Each row is a point on a landscape with many valleys, with its height.
From any point a ball rolls to the lowest of the 2 points nearest to it. It stops when none of these is lower. Distance is the straight distance between rows; heights are no part of it.
j521: [156 119 152 138 118 124 167 116 174 139  93 118  69 159 140 201 156 153
  90 136 116 124  59 103 143  96]  height 89
j402: [143 114 168 134 150 107 155 131 174 177  71 150  87 153  90 134  82  89
 120 163 113  85 140  68 143 167]  height 844
j807: [104 130 133 132 188 114 131 131 167 178 178  89 130 197 178 132 118 104
 142 158 115 100  99 109 199 147]  height 559
j785: [114 136 113 122  97 109  88 184 146  84 115 107 145  73 132 117 158 175
 143 104 152 120 148 100  93  99]  height 482
j279: [ 89 151 112 132 120 125 103 118  89 131 141 142  64  76  95  77 118 145
 125 138 118 151 163 143 138 103]  height 624
j501: [ 86 143 136 108 127 156 174  77 144 120 188 172 142 103 114 140 156 116
 133 116  70 138  71 170 179 168]  height 480
j381: [147 129 149  88  90 152 132  87 160 126 166  92 121 104 123 121 103 151
  90 107 126 170 108 165 146  87]  height 348
j450: [111 148 142 110 161 115 119 151 122 139  91 118 119 119 119 125 105  80
 148  82 130 158  90 149  98  84]  height 356
j143: [109 148 183 153 115 131 140 135 131 151 117 141 104 124 118 173 145 144
 126 122 143 140 146 142 113  97]  height 266
j974: [119 127 121 134 104 137  89 148 153 103 165 107 102 112 145 127 134 168
  87 116 113 148 124 149 126  67]  height 377
j9: [123 122  82 126  99 104  84 101 124 112 106  99 188 154 156 145 117 118
 174 132  96 183 133 134 114 128]  height 309
j831: [159 187  93 140  94 187 122 170 129 107 148 163 158 111 114 100 103 122
 137 162 166 108 113 119 106  38]  height 273
j420: [136 159 126 110 141 161 125 142  96 134  78 190 126 135 122 128 126 169
 118 161 175  74 135 138 139 160]  height 461
j829: [114  97 137 147 144 140 126 158 176 187 188  73 103 163 172 139 148  85
 103 137 117 128  91 118 157 141]  height 545
j144: [123 146 130 111 125 184 177  64 102 182 148 149 103 165 127 142  83 109
 131 152 151 189  86 149 121 103]  height 779
j40: [155  94  80 122  84  93 111 138 161  77 119 143 179 162 131 135  88  90
 161  93 123 185 158 120 127 132]  height 352
j452: [154 111  92 135 101 124 113 129 182 102 133 126 129 212 174 180 121 148
 133 125 171 186 113 100 142  87]  height 186
j102: [118 154 118 138  66 189  94 197 155 152 165 141 127 115 141 141 136 103
 130 168 154 111 123 110 111  76]  height 308
j749: [172 154 137 118 120 174 151 134 135 101 153 138 144 124 118  99 107 134
 103 129 185 116 109 139 109  98]  height 233
j653: [123 122  63 105 133  97 122 130 112  91 127 125 147 220 182 131  97 136
 140 119 157 140 106 106  87 129]  height 298
j959: [137 143 135 101 150  76  87 133 101 156  48  74 168 145 163 149 123 149
 160 155 108 100 117 122  98 103]  height 597
j833: [100 100 148 137 167 131 136 154 155 128 195 105  95 124 128 130 181 115
  99  99 109 103 100 147 137 138]  height 534
j32: [104 145 152 117  72 144 148 178 192 137 148 155 121 132 167 160 140 139
 122 150 126  91 101  85 125 116]  height 341
j725: [ 79 136  79 138 168 133 100 110  90  93 176 133  98  99 134  69 126 117
 125  98 132 168 118 166 131 100]  height 603
j53: [102 126 118 134 145 149 110  83 108 156 148 109 133 121 136 118 133 111
 158 138 116 174 149 168 164 156]  height 563
j411: [100 183 126  92  96 178  97 188 126 157 186 132 172 113 143  78 112 115
 145 172 148  78 148 136 104 104]  height 349
j376: [138 147 178 110  89 146 146 141 127 164  97 135 117 133  91 153  92 119
 149 132 185 145 162 129  72 107]  height 300
j553: [134  94 103 147  91 119 125 105  83 102 117 126 149 100 127 156 159 139
 107 112  99 171  89 134  88 128]  height 229
j707: [109 119 128 145 122 143  98 197  93 155 165 107 113  77 145 116 181 133
  99 140 104  82 127 125 106 118]  height 520
j59: [ 82  98  94 135  67 138 140 124 159  60 169 187  99 105  98 165 196 183
 124  92 120 169 135  99 120 154]  height 428
j210: [110 185 127  84  92 172 105 136 115 156 143 152 172 105  92  94 125 145
 156 146 165 132 159 134 120 149]  height 397
j841: [102 129 117 124 193 106 117 101 145 166 139  60 134 148 169  96  97  83
 181 158  93 126 140 118 192 142]  height 558
j948: [132 135 163 142 166  80  99 129 168 130 151  71 146 135 147 108 117 158
 109 135 109  82 159 125 188 139]  height 553
j434: [111 106  86  86 106  79 155 129 100  99 126 137 119 159 153 120  94 142
 123  97 108 147 100  82  66 143]  height 343
j781: [ 91 101  41 125  96 108 138 139  95  65 133 162 113 123 120 104 139 122
 135  99 122 150  92  61  67 156]  height 384
j563: [ 86 129 109 128  73 120  77 172 107 129 155 100 152  72 151 109 166 168
 132 137  91 121 156 117  92 112]  height 504
j230: [145 144  91 102 143 127  93  88 146  94  82 108 140 141 138 134  80 123
 147 119  99 181 123 143 180 118]  height 255
j972: [124  95  87 136 157 121 117 129  50 157 146 146 130  86 140  90 147  69
 146 146  56 132 119 158 182 176]  height 517
j515: [125 128 116  91 148 119 100 179 140  78 117 173 150 134 140 103 139 205
  86 128 152  56 134  98 126 174]  height 511
j13: [118  80  90 179 160  91 117 178  75 146 134 144 151 183 129 184 184  91
 120 107 118 132  76 113  90 156]  height 241
j466: [155 136 160 110 158  91  72 157 160 100 123 127 166 127 121 101 105 183
  91 117 139  62 180 139 152 156]  height 535
j214: [157 107 129 126  73 121 147 169 158 113 136 152 148 140 141 176 144 139
  81 118  88 115  99 102 122 140]  height 321
j277: [134 134  85 146  73 155 131 126  74 139 148 175 150  96 108 120 142 122
 119 142 104 129 122 112 103 131]  height 271
j394: [167 121 106 105 166 116 107 151 129  87  75 185 102 173 107 131 131 181
  87 118 155  98 123 138 147 157]  height 486
j435: [127 153 124  88  87 134 128 118 185  92 119 202 152 101  91 113  75 123
 184 134 151 158 181 108 179 135]  height 740
j137: [152 116 145 144 152 111 105 124 139 159 139  40 110 125 179 131 164 175
  79 155 135  85 110 130 154 124]  height 569
j587: [173 112 103 142 114  86 109 154 174 111  93 103 147 185 116 128  75  55
 156 115 151 148 166  98 106 103]  height 381
j991: [ 79 103  80 127 146 154  94 175  86 113 151 153 146 139 129 125 177 119
 141  92 156 144 119 123  62 163]  height 320
j629: [104 126 154 149 176 139 131 138  96 149 182 120 126 116 143 104 164 120
 115 114 116 106 158 177 162 147]  height 547
j565: [125 160 168 108 123 125 134 152 123 126 100 109 137  66  77 100 117 114
 155  87 170 144 142 138  76  86]  height 331
j114: [ 99 110 113 150  85 145 103 148 139  78 191 153 130  98 127 146 183 181
  84 106  73 144 137 141 124 117]  height 401
j367: [117 145 185  98 133 104 151 116 186 128 117 128 155 163 130 136  59 112
 183 125 149 130 167 116 110 108]  height 400
j197: [ 82 169 190  96 138 107 154 131 182 109 130 139 177 128 149 145 118 158
 183  90 137 124 139 115 136 130]  height 429
j906: [142 131 149 136  94 129 150  92  84 156 101 105 157  62  94 147 138 117
 127 112  86 159 105 144  92  99]  height 191
j398: [185 111 135  97 134 142 145  92 188  82 121 119 112 121  92 135 165 163
  81 119 126 102 116 149 166 189]  height 680
j779: [159 169 132  79 125 167 108 130  67 167  89 149 157 101  91 122 113 157
 119 152 156 123 130 162 122 149]  height 434
j798: [130 105 130 166 116 115 115 113 202 126 118 121  91 166 140 204 152 139
 114 115 123 175  91 117 175  86]  height 135
j953: [162 127 148 119 147 172 127  87 151  94 132 117  83 113  91 129 172 188
  91 115 176 140 159 184 161 170]  height 691
j297: [160 121  69 133 121 107  95 133 129 121 117 117 110 228 173 146  89 153
 125 169 160 125 143 113 127 107]  height 245
j198: [151 150 149 116  94 132 157  72  75 171 137 112 113  62  66 104 130 142
 113 147 112 162 134 145 113 141]  height 237
j698: [150 126 135 130 134  73 119  93 120 118  65  76 146 108 130 126 124 144
 138 123  70 108 138 106 142 128]  height 614
j338: [138  80 131 180 148 121 117 145  80 163 122 141 176 158 127 155 146  47
 146 111 122 162  99 158  69 124]  height 248
j185: [111 134 118 183 137 146 147 135  41 109 160 157 105  73 115 108 186 154
 122 156 118  82 147 137 121  84]  height 546
j468: [130 170 159 103  68 126 151  56 118 152 165 108 123  85 102 107  88 176
 112 151 115 158 154 150 141  95]  height 299
j33: [163 106 118 162 108 127 120 148  77 118  86 163 164 157 104 163 124 102
 134  97 142 141 157 149  79 120]  height 369
j588: [120 132 131 191 179 130 147 171  88 104 135 154  93  98 136 109 171 111
 119 129 128  51 102 138 122  60]  height 557
j586: [122 141 132 118 133  73 147  98 133 101  85 104 138 103 157  91 112 155
 134 153 118  65 117  77 118 144]  height 633
j417: [131  96  83 138 160  78 116 128  74 168 153  83 137 114 178  78 128  82
 152 167  80 113 150 124 170 153]  height 536
j341: [116 135 108 135 176  76  84 142 103 147 115  55 123 151 181 138 149 155
 132 158 127  90 115 117 128  80]  height 583
j665: [129 139 115 144 138 153 177  54 103 126 150 128  54 127 128 106  91 109
 125 150 153 156 100 145 136  92]  height 790
j314: [159 114 166 127 114 130 175 101 199 122  66 105 106 102 104 136 127 118
 124 148 119 104 136  67 145 182]  height 837
j401: [109 108 121 152 148 143 145 101  75 146 161 173 153  91 112 138 191  96
 134 127  63 137  94 183 175 185]  height 500
j851: [132 122 160 101 147 133 145  75 144 156  38  87  94 100 117 115 102 147
 155 159 145 111 157  73 126 182]  height 826
j495: [106 137 126  73  87 123 138 118 184 103 130 210 110 166 116 132  67 134
 145 110 135 180 149 117 160 127]  height 756
j744: [143 101 109 145 142 140 135 108  98 158 148  90  77 159 161  97 110  78
 129 140 172 158 114 140 117 100]  height 800
j936: [122 169 144 147 114 144 107 117 170 112 138 161 144 122 111  91  92 108
 161 154 146 121 214 138 187 138]  height 723
j792: [183 115 167 133 172 137 157  73 183  95 107 147  92 140  76 124 112 145
  90 135 120  95 163 157 200 182]  height 668
j212: [138 106 122 161 174 105 145 113 103 155  97  78  57 151 122 111 113  95
 144 151 167 119 157 100 118 127]  height 807
j221: [155 150 176 122 134 167 171 142 109 148 152 130 175 146 164 126 118 131
  88 146 168  66 118 133 100 138]  height 193
j323: [157 117 125 181 134  74 124 165 127 113  80 135 128 148  93 130 118  90
 153 106 142 115 180 106  90 111]  height 390
j233: [133 123 168 170  99 110 149 146 171 134 108 134 150 149 127 195 159 133
 134 105 101 118 145 102 140 147]  height 297
j351: [173 137 140 110 162 104 152 104 115 145  82 111 173 155 173 113  76 134
 112 175 135  52 113 109 123 148]  height 652
j608: [118 108 106 130 107 131 119 186  36 156 140 184 139 127 122 132 132 127
 107 151  79 102 142 132  83 123]  height 306
j944: [102 133 120 128  83 127 152 146 153  83 129 159 118 103 118 154 160 162
 158  87 163 153 130  89  94 122]  height 457
j336: [ 90 163 174 107 109 149 153 132 150 136 164 148 173 103 151 140 137 130
 137 108 103 107 101 159 148 132]  height 456
j812: [168 110 138 119 130 122 154  77  87 154  83  85  93 124 115  97  99 115
 119 148 150 134 151 119  96 163]  height 815
j472: [119 135 156 116 145 139 136 121 124 158 136 109  69  86  94  89 106  84
 109 136 112 124 129 155 149 127]  height 640
j929: [ 77 111  70 132 172 103 102 186  96 146 119 149 134 155 139 130 172  76
 174 100 114 131  95 118 108 189]  height 280
j149: [127 112 179 131 171 128 162  71 157 156 121 114  47 110  88 106 121 121
 104 152  96 104 167 138 190 174]  height 654
j661: [161 130 182 126 142 178 178 136 152 159 134 115 135 163 143 163 139  93
  93 115 154 108  78 138 110 136]  height 162
j441: [166 114 192 143 178 105 162 142 171 130 129  87 120 166 122 177 154 147
  79 109 146  87  70 119 139 110]  height 132
j369: [114  84  87 151 139 151 116 166  54 136 170 163  85  88 114  92 177 137
  89 147  78  95 142 137 131 128]  height 532
j150: [105 145 149  85 126 151 182  73 144 143 129 165 124 165 121 150  75 111
 155 107 113 188 108 128 140 137]  height 770
j368: [141 132 167 119 139 125 146 122 149 131 102  88 185 141 128 143  76  70
 180  87 116 157 137 138  85  84]  height 376
j133: [ 92 134  78 153 170 157 112  69 128 106 150 116 119 101 138  95 143  87
 163 113 129 190  89 166 182 127]  height 584
j473: [143  94 103 132 126 114 105  83 109  86  74 110 183 125 129 150 139 131
 151  77 144 209 114 138  99 151]  height 270
j39: [141 154 157 130 141 155 115  97 167 114  99 141 115  96 101 102 117 175
 129 150 183 119 178 144 180 143]  height 706
j938: [119 106 122 143 122 142  87 190 121 116 140 160 156 163 117 164 149 131
 137  84 166 166 154 153  71 112]  height 350

For each start below, name the point where the ball stops.
j402 => j833
j185 => j906
j150 => j833
j841 => j143
j314 => j833
j792 => j833
j588 => j906
